Points on a hilly landscape, in no order, each with its height.
A ball rolls from a point to the lowest of its 2 nearest points, and stops where none of them is lower. Distance is the straight distance between rows; heights are no part of it.
revil: [ 73 156 139 107 149 142 104 142 154 117  87 108 123 157 133 107 159 118
 157 175]  h=70.2
Narus: [177 131 113 153  90  94 126 123 118 144 113  87 178 152 110 137 103 121
 115 124]  h=53.3
fud: [165 142 115 138 105 107 107 146 136  90 134  87 167 155 114 123 122  98
  75 143]  h=56.4
sokep: [113 126  81 110 124 123  87 136 179 205 157 109 138 165 152 140  63 147
 177 106]  h=47.4
Popon: [181 104  75 160 111  90 137 141 143 155 129 128 151 152 119 126 101 151
 124 100]  h=50.2
gad: [130 115 142  80  98 111  98 105 148  82 134 127 135  98  59  87  97  99
 177 172]  h=24.2
Kese: [147 105 108  99 154 136 104 144 137 172 191 129 142 122 144 127  98 155
 122  92]  h=42.1
Fus: [118 182 153 146 107 118 115  98 114  96 119 124 156 106 146  76 179 147
 177 152]  h=28.5
Dur: [147  98 107 144 105  90 116 133 158 170 163 130 165 147 125 104 103 154
 157 133]  h=47.3
Bupip: [132 119  60  73 134 111 129 136 157 138 139 139  94 121 114 145  75 108
  70  99]  h=35.3
fibo: [165 107 146 135  67  73 168 108 124  66 109 154  98 105  82 136 162 114
 139 138]  h=29.9
kot: [ 99 173 167 147 133 149  86 151  94  87 167 116 175 141 172 118 171 171
 170 113]  h=33.7
dedi: [112 148 104 138 121 116 135  95 117 156  76 119 118 173 136 179 110 156
 144 122]  h=24.9
todol: [ 82 161 137 150 149 139 139 114 100 155  57 105 113 161 148 162 149 136
 139 139]  h=21.9
fozuv: [124 160 162 122 152 160 126 223 116  99  53  77 128 125 171  97 189 110
 140  96]  h=39.4
leb: [103 139  72 136 158 151  80  80 120 167 215 162 135  58 202 135  87 132
 114  99]  h=75.3
rovoz: [106  92  73 161 106  94 152  96 143 170 113 186  96 147 104 152  95 127
 143 129]  h=53.8
Nuvu: [173 125 172 104 107 145 160 121 155 121 111 117  87  88  42 103  69 104
 162 170]  h=22.2
zega: [ 98  87 139 188 150 154 132 130  87  86 225  74 199 138 180 161 121 132
 105 102]  h=25.3
Lor: [147 116 127  88 109 130 158 125 150 112 123 133  79 118  54 117  58 118
 136 135]  h=25.4
kini: [129 121  75 136 109  95 111 137  98 119 192 113 148 123 191 146 108 165
  98  89]  h=67.7
guto: [122 196 149 188 128 151 114 126 115  93 140 126 179 118 179  93 182 150
 170 122]  h=31.4
Vabol: [134 144 141 164 148 174  97 188 100  51  90 111 139 112 119  91 194  87
 118  99]  h=45.1
Dodu: [102 148 162 180 178 147 164 101 124 174 142 116 155 133 178 115 165 128
 118 127]  h=66.8
Mifi: [145 127 113 153 129 163 117 108  66  98 114 155 125 133  93 159 112 117
 110  99]  h=39.1
lut: [115 167 163 136 132 148  71 182 108 105 124  99 170 170 139 126 155 146
 181 113]  h=35.7
moli: [ 79  92  87 111 144 143 122  97 174 179 159 150  96 157 172 143 136 109
  95 158]  h=42.9
Zore: [137 152 143 149 153 120 149 160 134 152 115  91 157 178 175 141 169 155
 105  96]  h=37.4
fidan: [193 113 188 120 125 116 141 112 131 156 122 117 127  81  53  96  82  99
 144 161]  h=19.6
Lipo: [160  85 125  92 118  85 156 144 161  84 175 139 137 124 125 131 154  88
  73 140]  h=44.9
Pugim: [150 109 108  65 123 155  92 148 152 112 168 167 103 139  78 125 102 113
 102 124]  h=31.7
sefa: [ 80  69 114 141 158 134 105  91 107 128 169 156 124 139 166 138 132 141
 119 137]  h=48.6
bomu: [ 93 167 151 128 119 179 113 149 148 103  71 108  96 153 104 106 139 147
 158 156]  h=71.2
faf: [130 160 121 137 120 153 174 128 186 180  97 132  91 151 120 127 125 148
 115 143]  h=35.2
Gade: [145 131 117 114  98 140 106 110  98  79  90 163 103 116  64 153  97 136
 140 124]  h=36.6
Pel: [127 131 142 116 130 136 105 133 118  67 166 109 161 128 172 119 143 137
  94 127]  h=73.5
vivus: [111 125 185 141 158 152 143 108  97 178  72 112 105 115 101 136 128 104
 176 157]  h=19.7
tive: [143 120 156 119 112  90 161 106 123 126  78  96 133 109 113 125 150 108
 106 152]  h=36.9
lunu: [179  84  71 100 119 102 162 180 150 141 136 161 111 129  66 152  38 100
 119  80]  h=19.4
Nudap: [139 140 155 152 140 154 113 157 128 164 153 129 159 190 147 131 159 152
 144 113]  h=39.3
lazut: [ 89 138  98 127 173 165  89  46 108 154 188 160 116  78 173 136 102 111
 109 129]  h=76.7
Nid: [112 174 119 157 141 150 138 160 134 131  22  85 118 122 161 100 186  91
 173 126]  h=43.5
kodu: [125  94  80 112 143 110  98 141 184 179 187 146 159 135 145 113  82 142
 150 128]  h=44.7
gusu: [ 98 108  97 103 148 128 146 110 160 195 118 121 106 164 169 138 107 143
 104 141]  h=40.0
firaz: [144 105  80 160 136  86 166 131 128 138 192 114 176 109 188 139 113 140
  87  91]  h=64.7
nesiz: [176 145 148 145 116 124 144 156 152 166 115  96 149 161 134 126 154 135
  86 106]  h=35.0
kuliz: [152 114 105 104  86  95 129 107 149  77 155 174 136 110  90 103 154 124
 165 153]  h=32.2
lonuk: [115 122 157 121 139  94 138  76 120 157 130 117 143  89 123  92 127 113
 157 172]  h=12.7
Muzin: [107 182 112  78 116 155  90 123 144 102 144 142 127 121 154  94 149 129
 101 164]  h=77.2
zon: [189  87 100  73 117  81 161 161 176 120 130 110 116 120  87 145  43 101
  98 104]  h=24.8
Gilif: [149 139 201 180  87 100 180 130 108 149  46 115 126  95 121 113 154 106
 165 132]  h=30.9
rim: [111 140  98 148 132 132  80  86 104 139 143 149 137 128 141 133 118 153
 172 140]  h=70.3
muk: [152  64 146 146 100  93 147 123 117  99 122 165 112 135 101 132 169 134
 145 120]  h=25.7
tumab: [137 149 139 107  94 125 113 107 142  61 118 161 142 107  81  81 141 115
 167 175]  h=28.2
Zubez: [ 68 158 170 126 171 140 128 120  96 120 194  89 178 114 209 153 123 166
 161 113]  h=17.0
Nol: [155  87 163 194 103 101 136 141 113 132 117 123 143 157 109 130 152 146
 161 122]  h=22.3
Lepa: [122 129  94 129 102 106 127 144 152 126 124 141 117 161 157 134 144 166
 133 124]  h=75.5
dotak: [148 119 100 127  96  63 173  82 158  92 140 177 120 117  83 138 146 103
 128 146]  h=34.9
Zos: [176 179 147 127 109 131 138 159 131 145 109 109 127 133 128 130 144 178
 119  91]  h=32.4
Kote: [179 123 140 105 108 102 144 136  92 129 119 144 103  89 108 143  83 166
 133  89]  h=26.1
Ture: [139 154 146 146 126 141 141 193 140 114  29  68 107  91 158  73 192  80
 130  98]  h=41.3
lenib: [ 76 135 158 128 181 158 127  84 121 173 132 137 126 130 160 141 153 134
 132 151]  h=67.8
pev: [122 170 149 122 161 176 111 143 135 171 163 131 127 155 170 148 152 174
 129 103]  h=40.6
tidut: [139 101  73  85 150 113 117 147 139 154 169 176 108 120 124 138  87 144
 101  84]  h=39.2
Pebe: [ 80 120 165 156 152 164 127 132 105 145  37  97 102 125 102 116 149  89
 150 167]  h=17.9
kava: [ 73 161 112 112 138 160  98  92 117 143 112 132 135 145 151 134 147 134
 152 165]  h=68.9
vil: [187  88 135 108 127 101 149 150  95 120 132 164 106 109  63 165  97 137
 120  69]  h=23.0
nobo: [142  56 161  72 139  93 170 137  99 103 130 153  89 100 109 168 144 134
 108 111]  h=43.8
bugit: [101 128 163 148 147 172 105 141 103  86  96 122 119 127 128 106 183  94
 109 131]  h=43.4
gute: [ 99 194 106 121 119 137 118 153 145 124 105 133 121 172 159 135 161 154
 111 123]  h=73.8
Rulif: [ 83 124  52 161 113 129  73  82 116 140 175 159 150 141 160 150 102 131
 143 113]  h=71.9
beg: [ 95 141 175 129 142 108 173  91 105 182  59 126 100  99 122 139 140 138
 153 159]  h=21.4
gok: [126 139 171 114 128 123 165 111  95 156  74 143  76  77 131 133 151 150
 117 113]  h=23.9
Zudiz: [154  97 187 125 125  94 137 121 120 153 119  97 130  90 100  95 113 115
 164 164]  h=16.6
fedid: [161 139 143  92 126 159 115 157 130  98 107 115 124 125  77 119 108 105
 108 135]  h=31.3
bano: [120 134 171 113 162 116 122 106  91 130 146 100 148  76 165  94 133 120
 117 165]  h=7.6
tave: [114 131 115  73 102 119 119 170 167 107 139 130 118 146 136 131 113 154
 132 133]  h=77.3
biful: [107 185 128  85 127 145  75 156 125  63 153 130 150 124 163 111 135 137
 106 123]  h=75.4
Ladu: [118 107 107  65 135 180  45 134 111  95 165 147 123 112  93 137  98 106
  94 117]  h=35.1
pumip: [134 161 130 134 102 140 131 156 121  77  82 121  96 127  58 134  97 106
 126 145]  h=33.8
Tural: [ 90  58 117 149 154 129 114 108 132 180 168 173 110 137 154 147 125 131
 176 138]  h=50.4
Tened: [164  58 111 131 118 106 167 143 126 123 142 167  98 134  55 151  67 101
 131 104]  h=19.5
vem: [126  92 158  74 135 119 113 128  80  90 126 153 113 107 109 135 133 120
 116 125]  h=41.2
Lida: [133 133 166 153  99 101 128 130 123 116 121 116 158 132 128  98 155 153
 157 150]  h=25.2
zabus: [ 84 130 172 118 164 113 105 111 101 106 180 102 164  87 186 105 133 151
 154 152]  h=12.4
Zoror: [152 130 106 132 125 165 114 138 176 161 182 154 131 146 146 108 154 145
  86 139]  h=44.2
nifat: [144  95 100  97 108  92 159 108 161 123 133 148 115 115 114 125 143 127
  93 161]  h=40.2
muni: [115 121  96 136 126 115 119  99 110  75 210 110 164 108 177 136 126 126
  81 110]  h=70.9
tuva: [165 110 151  63 118 145 130 163 172 118 146 120 100 108  67 123  83 113
 122 132]  h=28.6
tuf: [141 157 146 102 146 177 121 149 168 176 158 134 123 125 134 117 150 171
 119 135]  h=42.2
nofid: [ 83 131 144 158 154 144 125 130  89  90 207  71 187 134 226 178 111 135
 135  97]  h=21.3
Pasi: [162  87  77  78 134  94 147 142 170 133 134 126 136 135  95 137  81  91
  61 128]  h=30.3
gukun: [ 90 115  51 144 129 126  75  94 126 162 193 195 119  93 170 129  96 122
 145 119]  h=73.6
patu: [101  56 124  77 153  86 161 107 111 143 132 154  82  98 139 158 117 126
 117 134]  h=46.5
buni: [132 113 172 124 115 113 158 109 138  92  93 134 114 113  92  94 168  76
 108 184]  h=40.1
deg: [154 118 131 137 103 132 166 153 157 153 110 122  72 155  64 143  79 135
 118 124]  h=28.8
vasa: [158 105 159 123 103 117 158 126 160  85 126 132 113 144  72 133 155  61
  90 155]  h=42.6
fofa: [131 120 159  95 105 124 108 121 124 122 116 114 125 115  83 110 100 139
 178 152]  h=20.3
fubaf: [127 139 155 183 142 160 125 128  99 126  91 137 138 138 121 131 174 126
 126 132]  h=41.9
tunu: [126 150 175 125 120 120 162 163 108 135  54  99 107  96 147 119 151 157
 143 108]  h=26.6
sola: [101 194 125 110 108 170  87 145 147  83  92 147 120 148 114 120 155 129
 116 145]  h=72.4
sipa: [124 104 114 220 138 101 156  94  86 132 182 106 187 147 184 162 146 141
 113 101]  h=64.0
kosu: [ 99 188 129 172 140 140 130 147 119  95  57  89 160 149 161 112 186 106
 145 140]  h=45.3
dib: [176 108 178 145  65  83 164 123 105 105  56 108 142 101  98 111 138  96
 138 137]  h=33.5
sosuk: [110  73 139 117 155 104 143 109 112 132 137 129 117 129 157 153 147 133
 128 136]  h=49.1
tope: [158 124  96 196 145 106 139  88 111 139 189 123 177 152 160 139 123 131
  72 105]  h=62.0
muta: [137  99 106  76 145 134  88 113  90  65 162 159 121  96  99 145 105 102
 116 128]  h=38.3
sede: [102 162 107 114 133 168 140 123 185 194  89 112  95 178 147 161 113 148
 123 130]  h=37.3
nezu: [156 119  83 150 131 118 112 115 123 130 182 109 184 156 135 117 121  98
  84 132]  h=59.5
rem: [108 129  61 115 109 114 142 125 184 181 153 135  99 163 129 138  77 157
 155 116]  h=50.3
fop: [177 172 145  95 103 115 147 164 138 122 108 126 100 112  85 130  99 181
 132 103]  h=29.5
nev: [104  93 107 149 136 139 129 100 117 171 136 190 101 130  92 144 106 148
 162 126]  h=51.9
Bot: [ 87  91  96 108 154 142  86 101 133 119 182 141 117 138 162 131 140 105
  76 155]  h=46.1
ruto: [141 184 127 190 135 160 103 190 106  85  62  90 159 133 138  92 182  86
 127 107]  h=46.6
vev: [ 67 155 169 184 155 155 151 127  95 158  32 112  94 146 156 131 174 109
 157 142]  h=19.9
rofa: [ 98 162 162 115 152 163  99 197 105  99  66  73 149 151 139 120 151 124
 163 123]  h=37.7
lar: [123 130 158 186 161 132 171 103 116 143 190  94 188 132 197 144 150 141
 113 113]  h=65.6
Kolap: [169 151 107 144  82 145 164 129 186 167 122 124 112 160  91 126 113 154
 102 108]  h=32.3
Fuva: [135 166 105 148 132 128 146  96 107 177 130 125 128 150 163 158 112 177
 134  96]  h=28.1
Vetav: [155 176 164 158  99 130 156 148 120 124  54 124 105 110 126 110 179 138
 153 128]  h=28.9
Susor: [100  90  61 153 116 118 151 142 174 186 146 185 103 132 118 127  51 127
 159 117]  h=53.2
bef: [140 147 141 161 144 179 108 110  95 143  97 147 124 144  72 133 133 119
 117 112]  h=40.7
rega: [ 79 134 101 110 179 169  89  81  73 121 150 139 115  90 145 134 115 108
  94 157]  h=78.0
Tizu: [171 114 121  74 109 102 158 147 197  70 156 144 103 139  69 129 131  83
  87 149]  h=45.8

Where does a ball stop that starts at each point below?
bugit | bano
Tizu | Pebe
rega | bano
kosu | Nol
sosuk | bano
rovoz | bano
